A landscape with many valleys, sampled at points; each row gives a point and its height.
A ball rolls from a point to the lowest of its 2 nearest points, and stops where none of them is lower. Distance is the straight distance between rows; heights are no part of it.
mesus: [127 67 118 153 80 91 126 134 104 109 179 112 116 105 123 202 137 129 160 76 197 144 117 144 107 147 154 100 106 122 131 118 136 137 128 147 80 78 146 148 101 135]  height 582
zez: [105 159 68 99 196 159 182 196 146 164 73 117 48 166 89 111 91 123 131 185 117 119 96 164 63 144 100 131 168 135 141 168 106 138 133 92 104 126 108 122 84 135]  height 382
Renon: [113 132 64 106 138 147 140 145 137 113 132 134 143 145 125 134 138 95 139 122 110 142 76 123 119 127 150 148 138 114 117 134 121 117 161 125 167 111 147 151 139 85]  height 413
moz: [97 110 107 83 132 162 173 168 163 138 140 140 93 99 119 193 106 131 159 90 111 171 93 119 80 117 151 150 163 137 132 109 89 155 178 134 157 157 164 155 142 138]  height 186
Sozu: [154 84 196 171 66 59 139 97 107 169 156 118 82 112 109 170 158 167 147 100 158 105 147 107 134 117 186 104 114 144 126 124 107 151 132 123 52 124 124 145 143 138]  height 509
kug: [140 122 112 140 112 134 142 129 113 131 150 125 136 118 62 167 166 126 132 89 140 124 117 89 102 148 178 104 165 114 106 139 166 130 132 101 73 140 151 156 130 92]  height 634
biv: [139 159 133 128 119 108 133 126 125 131 122 134 143 137 127 117 118 119 104 124 170 139 115 121 113 102 115 128 111 87 132 110 162 84 151 145 141 131 113 163 103 91]  height 76
Tafi: [145 66 183 139 122 141 132 98 148 109 116 123 128 95 190 78 83 144 158 163 115 134 165 144 162 118 103 156 82 147 139 103 109 129 96 130 136 130 107 82 138 181]  height 418
suko: [134 158 113 131 137 152 135 150 136 139 93 101 110 117 222 105 93 112 118 156 66 180 107 105 112 112 54 170 132 123 133 158 112 105 60 118 180 125 146 113 152 167]  height 435
rogu: [133 90 151 133 124 144 108 114 136 132 104 117 77 78 203 89 124 130 170 171 78 109 161 164 152 124 114 170 106 147 132 127 106 118 133 112 95 152 107 71 137 184]  height 475
zuze: [124 130 138 135 86 124 140 121 126 96 163 105 124 107 115 196 185 116 141 40 145 158 124 99 131 100 131 98 130 111 87 139 117 174 146 114 114 83 128 156 121 120]  height 381
rogak: [75 176 55 83 150 125 135 166 159 122 111 149 151 133 131 155 102 105 110 136 111 165 71 101 73 103 96 117 131 117 145 165 104 63 132 130 169 130 168 154 160 147]  height 513
vis: [113 87 158 150 111 97 122 132 149 115 133 165 139 118 155 120 104 145 147 182 154 131 105 121 130 103 115 109 113 125 141 91 129 86 119 146 101 153 116 131 142 214]  height 777
nunul: [154 142 158 162 104 100 82 130 93 115 159 114 135 75 184 140 139 177 98 146 162 124 128 128 113 111 81 56 115 131 138 132 144 92 96 143 115 156 97 130 142 157]  height 249
nepuv: [134 138 113 89 125 122 116 160 156 134 119 104 97 103 165 138 115 160 115 86 59 181 132 105 93 118 99 141 172 95 143 143 157 130 151 155 166 133 176 145 110 117]  height 545
vebod: [130 85 169 170 79 83 144 90 99 152 146 113 125 77 137 176 118 181 131 121 128 118 130 110 110 121 141 113 122 155 133 97 136 167 105 127 96 139 133 147 152 172]  height 482
nute: [155 116 160 156 128 104 66 116 119 125 149 100 67 127 151 162 156 133 137 68 162 123 142 177 116 96 165 155 85 108 138 124 194 117 143 174 132 93 150 150 130 113]  height 720
betu: [149 112 161 165 140 96 142 89 126 118 135 123 181 189 49 85 139 131 148 115 166 121 152 88 184 151 185 108 108 131 108 106 102 146 115 131 115 96 109 130 138 102]  height 755
Maba: [144 116 87 107 163 115 127 167 166 102 177 126 109 118 119 165 153 149 166 79 147 157 119 89 115 161 138 100 125 100 114 182 119 112 141 118 122 70 162 159 132 113]  height 642
vir: [162 147 123 113 125 133 118 152 71 132 134 112 80 109 121 150 149 153 128 113 100 102 145 139 116 173 153 114 182 128 147 141 147 159 150 127 91 175 116 125 125 65]  height 574
Luva: [170 112 91 102 113 160 155 146 153 120 128 149 82 88 136 77 77 112 128 170 132 93 162 177 150 154 131 139 147 126 128 141 87 122 153 100 128 133 89 69 103 106]  height 675
dup: [106 80 75 128 147 121 161 140 128 109 163 120 150 158 84 125 88 111 153 150 137 114 108 91 134 176 198 123 155 149 130 131 116 136 117 112 123 134 132 134 149 133]  height 646
vibi: [164 137 94 96 135 126 139 140 132 149 111 136 54 110 131 94 98 108 117 145 105 117 113 144 102 153 148 157 165 106 131 153 158 104 195 131 119 153 120 134 83 58]  height 566
bidoz: [99 118 91 146 128 142 178 130 136 132 130 156 117 113 110 95 140 117 161 162 98 94 115 100 143 146 167 123 147 134 96 116 91 134 172 55 120 141 126 116 158 165]  height 622
pupid: [156 133 139 96 155 150 130 210 159 127 126 162 112 76 115 179 169 138 142 68 125 151 130 144 70 150 65 113 169 131 146 83 125 153 138 138 147 149 166 96 103 98]  height 668
gal: [81 98 124 109 170 117 133 139 146 157 80 155 157 164 92 101 102 112 124 158 159 164 96 167 112 101 88 162 122 109 170 65 143 83 116 168 153 158 190 136 97 153]  height 181
febo: [113 193 159 115 136 172 129 159 136 170 66 160 132 188 165 78 123 100 114 148 146 138 112 134 121 91 60 170 125 128 158 127 150 87 114 140 167 146 137 115 114 134]  height 248
Miki: [181 146 139 112 103 145 106 157 154 118 128 134 100 140 148 123 133 123 147 117 156 132 166 157 142 125 115 145 111 104 127 157 144 90 140 139 127 126 113 127 100 100]  height 163
kov: [131 141 118 196 128 145 135 113 82 155 132 106 116 124 99 123 158 134 91 129 84 44 134 110 135 145 187 107 161 158 114 116 125 189 103 81 114 160 93 102 153 128]  height 687
zudu: [115 90 108 147 138 126 127 103 143 136 97 106 104 133 181 125 113 156 163 101 90 161 117 127 116 122 138 181 102 109 157 102 162 123 117 156 158 89 170 149 160 157]  height 384
gudu: [181 149 122 152 151 117 152 83 114 138 131 132 120 155 114 74 47 152 107 190 177 95 128 149 142 170 135 129 132 121 159 135 131 93 96 106 112 124 84 136 124 114]  height 717
sog: [119 150 125 170 130 179 142 157 104 125 177 129 130 111 97 144 192 119 135 89 91 86 136 97 124 156 173 104 167 150 87 105 112 200 138 95 126 132 117 102 167 132]  height 647
rek: [183 121 146 113 76 121 140 107 122 120 139 125 81 63 156 123 130 126 134 122 95 116 172 148 153 136 132 144 141 129 94 142 115 156 162 131 128 137 76 120 102 83]  height 501
zel: [119 131 115 115 169 106 130 95 63 116 94 203 162 182 104 81 118 104 119 188 142 130 57 133 124 136 89 150 127 133 146 79 102 80 65 147 125 104 121 128 135 160]  height 63
rir: [107 152 99 122 153 142 110 203 188 162 88 150 134 155 145 121 94 89 104 184 135 165 124 127 83 100 64 145 160 148 156 161 114 88 104 105 181 130 180 106 75 126]  height 448
sori: [187 129 120 103 116 107 140 107 157 134 90 146 110 98 133 105 86 105 82 143 86 126 133 160 112 122 90 166 159 98 128 125 140 117 173 155 149 152 104 132 63 56]  height 587
vazil: [106 142 154 161 99 144 95 100 80 156 126 99 110 142 145 175 175 113 132 81 105 109 129 141 135 107 167 128 99 156 111 116 164 168 152 133 114 152 124 131 144 123]  height 352
retok: [90 95 154 112 141 137 123 128 154 142 90 143 150 145 157 116 91 136 136 148 123 176 115 150 131 116 74 163 98 120 164 80 128 97 110 163 152 145 162 115 107 174]  height 243
Gov: [118 125 148 158 125 89 65 123 133 90 129 143 171 183 142 132 180 116 154 93 181 149 135 126 169 104 109 113 55 113 109 106 125 113 119 176 127 67 113 127 111 144]  height 176
sido: [113 158 86 89 128 177 195 153 90 131 136 139 71 103 147 94 96 153 135 160 122 126 137 103 112 183 109 123 173 148 127 154 60 122 144 70 122 126 105 106 138 135]  height 311
teko: [104 146 63 88 163 137 154 199 149 150 91 132 74 133 115 118 93 128 103 175 118 160 93 139 69 130 80 134 185 134 161 171 113 116 114 113 144 143 156 126 73 109]  height 411
subo: [128 156 139 121 140 158 148 95 94 143 81 84 52 135 198 95 98 146 114 181 101 147 143 167 123 133 100 176 128 139 151 167 118 103 66 142 132 139 88 128 154 159]  height 434
fidi: [152 80 120 149 136 120 117 145 191 129 131 139 134 97 75 156 154 109 159 74 164 157 109 144 93 107 151 146 115 84 110 95 162 132 158 130 104 104 170 147 106 129]  height 680
mas: [152 145 169 154 113 100 57 146 117 112 149 129 163 104 176 103 144 134 104 178 153 113 143 139 145 113 68 108 109 143 154 130 145 98 96 123 157 142 102 107 112 152]  height 300
roze: [139 131 125 136 99 63 128 96 108 116 130 84 192 80 135 129 104 137 92 116 178 149 137 103 127 87 83 96 108 95 115 102 155 112 123 152 148 110 119 149 120 123]  height 146
Sakap: [112 137 142 127 140 158 131 81 140 119 97 102 169 168 98 116 195 124 159 82 104 153 137 85 177 119 166 134 93 117 81 130 134 187 155 122 119 98 132 149 136 99]  height 712
Nado: [125 112 118 143 153 106 101 103 70 118 95 163 130 175 159 84 131 100 139 177 112 137 74 163 132 120 111 174 103 123 169 78 114 108 89 174 144 118 141 106 155 142]  height 123
zitu: [147 161 134 109 132 126 121 129 91 127 137 111 95 112 104 164 198 177 129 77 115 141 145 96 124 146 163 79 148 130 115 166 160 164 142 105 86 134 148 154 132 66]  height 608
zusod: [114 132 138 107 158 133 128 101 172 106 132 110 187 142 102 118 175 150 152 69 109 167 136 82 163 113 127 126 91 133 99 140 141 157 149 104 156 83 164 149 147 133]  height 690
supu: [77 83 139 134 118 103 124 119 141 89 156 105 202 155 27 158 180 70 125 87 142 131 129 58 145 130 192 92 141 129 91 142 126 175 135 123 76 102 172 134 128 123]  height 491
rakil: [141 174 189 126 109 60 120 71 92 147 118 119 138 170 121 114 123 148 92 155 158 103 155 133 156 112 180 112 96 137 130 155 127 119 136 150 91 160 92 177 160 75]  height 752
dira: [76 152 147 112 71 174 180 90 113 143 118 130 152 95 173 138 130 144 101 144 91 145 110 93 146 111 89 98 132 138 124 142 103 130 124 94 131 152 125 129 147 162]  height 376
tudu: [103 106 109 121 144 149 163 164 219 159 82 159 131 127 148 114 103 120 136 147 133 172 84 139 84 84 93 140 118 147 119 99 55 76 129 119 142 174 149 133 130 163]  height 802
lifo: [67 173 79 104 139 141 110 181 153 109 156 164 170 136 99 188 138 115 113 109 108 130 93 97 113 128 91 98 132 137 130 144 107 96 145 115 139 142 139 152 157 168]  height 480
Fazib: [75 163 106 118 101 139 180 80 100 144 92 106 186 138 138 136 89 138 84 135 92 142 107 109 137 101 84 111 136 126 147 128 134 135 88 111 146 133 125 146 137 146]  height 419
nir: [123 97 169 131 124 122 103 95 167 153 101 128 125 137 204 120 103 174 172 107 108 155 152 154 142 121 96 191 76 119 159 111 153 119 125 180 138 103 165 124 118 155]  height 323
Suzub: [94 132 132 85 126 184 173 140 113 133 159 143 84 112 130 108 138 181 146 135 134 142 158 97 141 157 120 95 150 173 132 145 72 118 139 80 135 133 136 120 144 166]  height 254
Ran: [123 135 123 137 143 74 82 142 113 80 119 105 189 167 91 124 171 100 142 102 174 144 111 112 150 105 141 107 101 91 114 104 151 126 133 176 129 76 133 139 101 103]  height 253
nep: [71 145 105 95 174 145 112 147 201 108 160 115 229 94 22 172 148 104 92 81 129 143 141 101 94 119 92 121 132 138 128 137 148 129 135 91 148 119 176 111 139 148]  height 628
manu: [142 114 111 97 118 154 150 175 141 126 134 155 53 111 187 131 122 125 166 107 122 163 92 138 85 117 148 147 148 108 114 110 113 126 179 144 152 145 143 135 138 142]  height 237
Tez: [141 86 100 153 119 108 106 115 97 107 152 166 159 169 130 112 103 99 132 167 180 112 93 154 156 143 167 115 108 126 122 115 117 81 95 151 106 106 107 125 134 150]  height 361
mer: [145 93 129 156 125 110 105 125 145 130 137 121 104 109 135 163 156 128 141 48 160 144 111 139 94 99 134 159 102 88 129 83 191 127 152 168 135 67 172 152 116 126]  height 700
mato: [158 108 145 189 112 82 132 61 106 136 105 119 151 162 101 89 165 120 149 113 137 111 171 113 184 139 197 125 75 140 92 127 71 160 120 123 114 95 86 123 154 80]  height 743
pudan: [128 111 94 131 156 122 128 144 116 130 141 98 111 127 156 138 88 166 130 140 128 152 101 118 108 126 107 145 141 110 173 121 143 118 84 140 175 119 152 158 144 166]  height 427
refif: [151 114 109 124 116 118 111 160 143 96 143 173 167 120 153 103 114 78 118 195 186 133 79 130 122 122 81 103 124 127 138 132 109 67 108 120 157 111 116 111 103 125]  height 510
Vod: [138 127 108 122 128 149 121 211 172 116 136 169 133 119 153 112 115 107 131 180 145 143 118 128 113 122 65 129 139 153 130 159 95 83 104 88 159 130 135 101 104 157]  height 484
zop: [133 125 164 154 95 137 118 113 137 126 129 103 183 144 99 125 115 115 116 102 139 118 169 159 166 110 133 144 107 115 114 84 141 157 141 157 125 145 105 114 99 116]  height 779
kibiv: [121 175 98 97 166 166 196 203 101 138 96 119 53 133 116 109 89 157 124 173 111 126 129 131 67 188 107 115 190 144 145 152 79 158 126 100 112 142 92 91 114 132]  height 350
Kame: [123 134 159 146 90 136 80 126 154 114 125 126 137 125 172 145 169 100 149 111 164 150 141 152 150 99 61 129 80 109 122 116 142 94 138 149 140 102 130 117 90 132]  height 265
Togik: [189 109 113 143 162 118 150 124 135 123 109 177 141 161 132 58 53 100 128 203 173 120 116 165 130 141 108 145 112 117 156 118 102 75 88 138 117 124 90 95 122 127]  height 706
nipif: [122 122 86 120 128 152 111 168 132 99 112 105 142 185 108 131 124 88 121 125 113 152 85 129 107 129 177 133 149 83 126 146 165 130 179 182 130 137 160 143 128 60]  height 372
luk: [123 140 112 140 131 144 127 81 94 139 77 137 171 177 129 105 167 136 164 129 111 128 136 113 165 148 160 142 90 141 102 115 104 152 138 118 138 104 107 135 152 78]  height 729
gopu: [153 164 114 90 129 141 137 150 95 149 118 142 30 118 136 138 106 122 114 135 103 94 145 182 102 177 159 156 180 117 146 163 136 132 165 123 73 171 98 124 109 71]  height 544
Bubur: [187 121 135 134 134 66 92 102 116 131 135 119 39 120 166 123 122 142 125 93 105 111 137 144 108 119 173 159 135 86 127 143 180 103 156 190 147 108 146 164 137 95]  height 740
zos: [129 141 166 159 82 93 116 87 113 131 126 117 147 134 159 128 114 142 110 161 144 109 165 147 150 117 149 119 76 133 124 131 115 112 114 155 83 167 84 143 154 120]  height 760
lekar: [102 157 72 91 152 176 141 182 145 96 141 153 143 155 110 135 131 103 122 147 116 118 89 109 113 149 139 127 158 149 116 160 94 116 152 101 154 122 109 135 133 119]  height 441
pebo: [144 117 130 108 108 142 167 144 197 132 101 170 142 114 134 111 113 114 157 125 153 179 120 131 121 96 94 149 107 116 106 108 70 102 168 140 165 130 124 134 105 110]  height 814
sape: [134 137 99 126 128 109 134 126 125 119 174 141 175 121 113 125 96 117 104 162 196 125 83 100 121 162 98 72 144 114 127 160 111 80 112 103 134 103 120 141 114 125]  height 530
pesi: [127 104 151 115 104 163 112 158 95 112 154 130 111 94 149 148 165 138 150 109 113 134 157 161 146 152 106 113 140 148 153 146 130 174 121 128 141 136 134 100 104 130]  height 403
lekod: [114 94 192 145 95 106 117 91 115 128 110 157 158 143 154 106 110 117 126 181 157 128 125 142 141 101 132 123 85 122 144 95 122 90 108 164 69 164 96 126 154 170]  height 768
nepo: [95 126 104 126 140 97 86 150 109 93 199 127 188 134 93 171 121 131 97 125 209 132 110 104 123 166 101 57 144 137 139 149 124 91 106 135 149 98 145 148 120 169]  height 549
fofu: [154 149 153 133 132 159 122 120 121 143 76 99 97 92 219 92 106 128 115 177 86 151 150 119 108 116 52 154 128 149 150 160 136 79 67 109 139 126 112 112 140 161]  height 402
Sodup: [130 117 134 149 118 121 142 94 123 117 120 138 213 182 52 101 109 111 129 136 164 119 141 132 154 132 151 139 108 114 123 82 135 129 125 148 113 123 122 119 101 100]  height 766
Degup: [102 99 117 137 128 142 175 154 157 119 102 148 130 102 167 115 97 136 138 176 121 154 94 123 98 114 107 122 121 128 123 113 75 89 108 129 106 172 120 119 151 196]  height 790
nokib: [177 78 159 163 105 103 109 133 85 131 199 124 79 113 125 196 136 124 163 83 194 102 105 166 95 153 180 117 123 133 139 92 157 149 114 147 91 100 131 119 127 133]  height 559
fugam: [196 147 151 127 130 85 111 105 113 130 163 98 50 79 170 122 120 155 124 102 109 85 208 144 128 158 176 143 111 140 80 156 105 157 160 152 105 138 69 139 147 87]  height 533
leko: [116 144 92 165 160 156 143 127 93 132 139 137 139 181 65 97 134 112 99 167 114 37 117 92 131 177 198 92 164 149 116 134 153 166 122 75 99 116 92 111 136 117]  height 694
zunu: [80 121 130 126 151 168 128 144 193 99 176 157 202 138 16 139 149 112 113 82 156 110 157 99 135 128 103 100 139 139 103 126 119 114 129 119 149 107 158 126 112 160]  height 590
navu: [151 122 120 144 130 160 118 129 142 131 124 137 118 122 81 136 184 116 148 95 139 128 132 143 122 130 163 144 127 102 97 120 173 124 165 87 101 145 132 148 129 118]  height 657
seg: [85 136 127 128 119 110 122 51 76 161 47 92 113 149 171 100 129 109 123 168 45 135 106 162 157 111 143 173 117 127 151 122 134 157 122 145 123 155 132 130 145 98]  height 238
Lizos: [89 145 121 102 154 128 112 129 184 120 129 104 218 106 92 149 152 143 116 74 102 157 137 83 139 103 78 122 115 115 115 125 179 139 133 97 145 122 182 124 111 149]  height 660
bula: [105 93 144 136 88 118 139 109 115 112 181 91 135 129 51 180 201 94 128 56 140 142 127 82 152 135 180 73 161 131 81 161 117 205 129 101 88 86 160 139 120 91]  height 442
bobu: [103 103 135 143 109 134 109 143 146 77 160 151 187 190 105 135 142 112 149 116 155 120 140 108 189 127 150 97 92 129 98 98 106 137 115 182 130 87 112 124 136 180]  height 270
fidis: [99 128 165 128 99 180 97 126 98 138 133 108 100 110 200 165 148 121 134 119 87 130 113 175 153 116 77 131 125 162 151 135 143 158 112 131 149 163 136 95 114 163]  height 331
doto: [147 113 95 58 189 122 121 175 203 134 150 137 135 86 63 148 110 114 116 113 137 163 91 121 84 111 116 118 174 147 126 147 129 129 161 115 168 136 180 144 88 69]  height 629
Puza: [119 174 73 63 151 118 137 185 182 130 122 130 139 121 131 142 106 148 104 110 103 178 113 89 69 97 94 129 151 107 153 173 144 94 132 127 182 124 182 147 139 112]  height 535
Mun: [90 119 125 129 85 163 172 134 130 138 148 127 149 98 116 203 129 92 138 88 109 139 105 108 107 110 145 136 157 124 103 108 95 175 166 123 137 163 138 142 142 132]  height 247
pegik: [101 136 85 127 160 137 149 133 138 117 132 148 158 176 81 79 114 155 132 167 133 90 131 87 146 183 170 89 143 134 134 155 126 117 142 89 106 113 114 124 116 104]  height 670
Dol: [101 131 141 184 125 153 131 158 142 120 183 152 136 141 67 155 201 120 146 73 111 88 151 65 151 148 180 88 158 142 65 120 95 173 141 118 93 123 139 121 149 180]  height 598
gigap: [130 106 146 136 119 118 145 122 99 135 151 112 110 88 168 175 102 176 124 121 138 145 109 108 96 127 116 123 124 128 146 87 139 138 93 140 146 132 145 149 150 199]  height 456
Beli: [145 100 124 152 120 121 127 114 124 134 132 137 96 84 128 89 157 152 166 148 105 84 176 137 157 159 180 140 122 130 113 122 107 150 153 74 93 128 119 90 152 140]  height 578
Banu: [188 93 179 188 120 57 111 108 121 141 179 120 56 102 113 169 145 149 156 80 180 93 165 158 123 144 189 123 103 136 117 122 117 160 113 133 48 103 112 138 139 130]  height 532
dunon: [105 175 149 117 163 157 124 114 111 149 71 137 113 197 170 70 136 92 153 178 95 134 87 161 148 105 81 178 111 133 162 105 122 102 95 136 146 148 130 106 130 172]  height 192
buza: [162 171 124 118 144 126 113 103 126 136 83 98 84 159 167 100 107 174 110 98 94 146 162 129 110 132 142 173 138 88 137 162 186 93 141 175 152 122 139 166 147 83]  height 757
doz: [114 91 97 138 121 169 156 103 114 114 126 144 143 160 130 105 113 102 129 172 133 110 121 163 164 149 133 140 129 148 132 134 98 115 82 112 137 117 102 101 132 149]  height 393
Dobi: [154 205 161 130 125 105 150 85 112 144 113 101 130 142 100 108 97 170 84 160 133 74 152 99 147 121 155 110 141 129 133 142 157 153 147 101 103 152 73 147 130 79]  height 742
Limir: [126 123 89 133 152 136 99 167 142 80 161 125 142 170 125 126 151 181 161 114 149 141 159 88 147 161 138 99 109 137 129 181 127 110 127 123 137 95 136 136 132 135]  height 612
guzod: [172 128 108 107 144 140 141 163 159 123 84 146 97 143 137 63 65 111 124 192 133 111 157 183 130 142 111 172 135 128 146 142 111 113 113 137 132 135 83 79 102 104]  height 692
fika: [88 188 100 73 136 134 142 112 123 151 83 107 181 131 146 126 105 110 82 124 80 169 103 109 118 100 43 140 136 116 151 126 159 128 101 112 182 110 170 127 113 123]  height 459
sikev: [148 165 146 108 133 176 116 133 158 161 95 159 95 132 165 95 116 122 129 131 134 139 152 152 120 104 89 182 132 132 134 142 148 86 137 123 153 134 129 121 113 114]  height 232
Doma: [162 138 97 72 163 120 140 161 187 145 92 146 129 89 95 104 98 121 99 142 102 138 104 118 103 106 84 139 182 118 119 128 141 129 169 121 188 139 142 135 59 63]  height 609
kilub: [88 59 117 142 108 96 164 120 108 117 178 128 162 143 98 176 92 107 130 137 142 117 86 93 123 140 167 109 147 131 142 109 106 129 119 120 116 125 142 142 150 162]  height 627
Mera: [184 113 184 143 132 53 108 75 128 145 160 119 51 83 137 138 124 141 131 118 130 76 193 170 143 132 196 149 100 156 102 156 115 157 132 132 73 142 112 141 147 97]  height 557
lizor: [108 97 98 147 116 98 68 151 102 107 125 104 165 205 99 137 159 88 135 115 170 136 91 122 125 121 185 110 119 79 134 111 180 104 159 189 113 113 165 146 135 88]  height 316
kolat: [129 146 136 139 160 89 85 79 70 133 78 127 127 166 167 87 133 109 128 178 81 111 123 196 148 136 146 190 84 128 160 111 126 134 83 164 135 143 122 105 157 90]  height 182
Vizu: [166 118 197 132 140 118 93 94 152 103 129 76 155 148 93 114 133 125 143 83 155 120 191 159 174 101 137 139 81 121 123 115 168 160 119 169 138 117 103 145 108 108]  height 794
Govog: [69 144 127 101 107 174 183 117 122 143 149 153 131 118 127 155 139 173 136 107 103 137 124 82 131 136 119 99 147 153 126 146 86 129 139 95 130 129 146 141 182 189]  height 319
riguz: [162 115 175 129 79 143 132 105 101 127 165 127 76 81 128 147 162 154 135 106 128 120 184 164 164 150 145 97 134 148 128 140 105 173 144 134 112 141 102 94 121 104]  height 463
Tenis: [171 166 167 138 90 78 130 121 99 120 170 106 156 54 133 151 128 152 88 128 162 118 142 113 128 111 79 62 152 109 121 114 148 140 126 124 124 146 103 130 116 132]  height 201
Taz: [87 114 106 91 199 106 151 132 118 139 82 166 163 194 54 87 108 92 120 188 148 140 51 143 111 123 115 142 148 125 162 80 130 97 105 123 137 141 154 140 112 159]  height 120
ren: [110 123 99 135 159 113 97 180 117 96 185 103 161 148 112 155 128 188 115 135 144 124 144 81 146 172 126 68 141 135 153 168 123 127 94 117 141 127 133 133 141 142]  height 579
lapem: [139 182 138 103 155 136 124 112 136 153 107 135 58 105 149 132 104 121 78 150 77 67 184 197 108 142 143 193 147 121 115 156 147 152 157 138 94 166 100 133 131 90]  height 517
domok: [120 165 118 97 145 140 111 118 134 152 108 93 132 107 181 123 115 159 113 84 55 162 128 105 136 99 85 143 133 118 144 131 193 133 122 117 195 117 175 131 132 137]  height 504
Vime: [140 63 176 162 128 133 116 88 116 105 138 163 169 117 171 97 121 124 137 163 152 137 120 148 167 105 111 112 81 174 139 107 115 115 66 153 147 78 90 91 158 158]  height 365
sema: [128 203 142 128 127 135 113 97 100 166 104 104 77 107 177 136 130 138 90 135 59 73 184 160 118 138 154 155 110 145 125 160 126 164 153 128 101 180 93 133 160 99]  height 481
Dizib: [112 117 132 103 109 179 163 71 82 148 86 124 71 128 152 103 110 120 111 171 101 133 131 181 162 143 114 140 140 150 151 159 102 129 92 110 131 138 95 114 121 136]  height 426
pogu: [158 97 152 131 131 117 92 104 128 149 129 127 62 63 184 92 149 172 168 136 100 106 202 167 161 145 139 147 87 153 115 141 125 140 158 98 118 114 110 85 136 148]  height 529
biza: [116 130 73 130 122 146 168 158 146 142 101 163 111 97 128 102 129 103 147 174 98 91 120 151 128 141 143 152 157 127 118 131 95 155 179 84 123 158 117 95 115 122]  height 648
Zov: [141 155 134 141 143 140 149 101 115 145 139 103 143 148 103 109 91 195 87 147 165 99 157 116 140 134 121 108 141 127 149 140 157 122 103 107 142 137 79 147 130 124]  height 730
bik: [95 134 149 145 60 144 148 120 86 126 175 108 157 92 120 208 168 119 112 59 119 135 130 105 123 127 122 93 140 135 97 115 115 186 135 123 126 133 141 124 132 130]  height 317
bim: [141 176 168 143 137 131 92 121 140 135 89 120 134 110 204 77 127 113 98 201 104 103 152 137 127 99 64 155 116 152 143 160 132 103 90 115 131 145 93 98 133 135]  height 359
Rog: [186 87 154 142 142 101 82 105 121 109 150 83 131 134 83 126 146 96 127 91 161 102 144 159 157 111 188 118 113 118 115 109 195 175 122 150 128 109 123 131 102 77]  height 806
Fofav: [163 156 122 90 162 135 136 200 151 120 154 138 129 74 83 161 139 146 113 88 135 139 107 108 92 128 93 112 179 135 125 118 160 148 148 92 161 145 167 123 100 114]  height 650
Liv: [94 67 116 126 93 84 153 131 140 114 180 112 176 110 91 194 118 117 133 98 166 145 109 105 108 117 154 112 122 108 119 104 131 135 136 142 120 102 148 149 122 144]  height 607
rov: [84 157 154 137 121 119 97 78 88 153 93 98 166 157 157 130 136 116 126 130 84 114 120 135 160 91 141 141 91 127 138 99 167 142 144 138 127 166 127 132 145 118]  height 291
tepu: [96 125 130 145 132 172 119 140 166 87 155 129 200 162 16 149 192 92 120 71 127 113 147 67 145 127 166 93 139 123 61 126 115 156 133 134 107 114 143 124 131 161]  height 540
vadid: [135 71 138 163 111 120 112 114 120 92 164 171 149 164 151 128 122 131 149 132 187 118 102 120 169 125 156 96 84 168 108 105 110 111 92 164 137 65 104 132 154 179]  height 328
feser: [111 172 164 153 108 153 122 106 82 186 113 94 92 129 154 167 147 119 116 103 65 67 145 156 120 121 160 143 146 149 129 115 132 192 134 108 76 211 111 115 162 116]  height 423

Call two points neighbours if one is among the 2 nearest of the other. Go from one point of each pair to the other, from neighbour to neighbour, staying as low as possible. Name the highest point that can't be avoided.
Suzub / Gov -> nepuv
Gov / fidis -> vazil
zel / Gov -> Kame
zel / biv -> febo

For each start below, name the point where the ball stops.
subo -> biv
Sodup -> moz
kov -> moz
Limir -> Suzub
Degup -> Gov
pegik -> zel
nute -> gopu
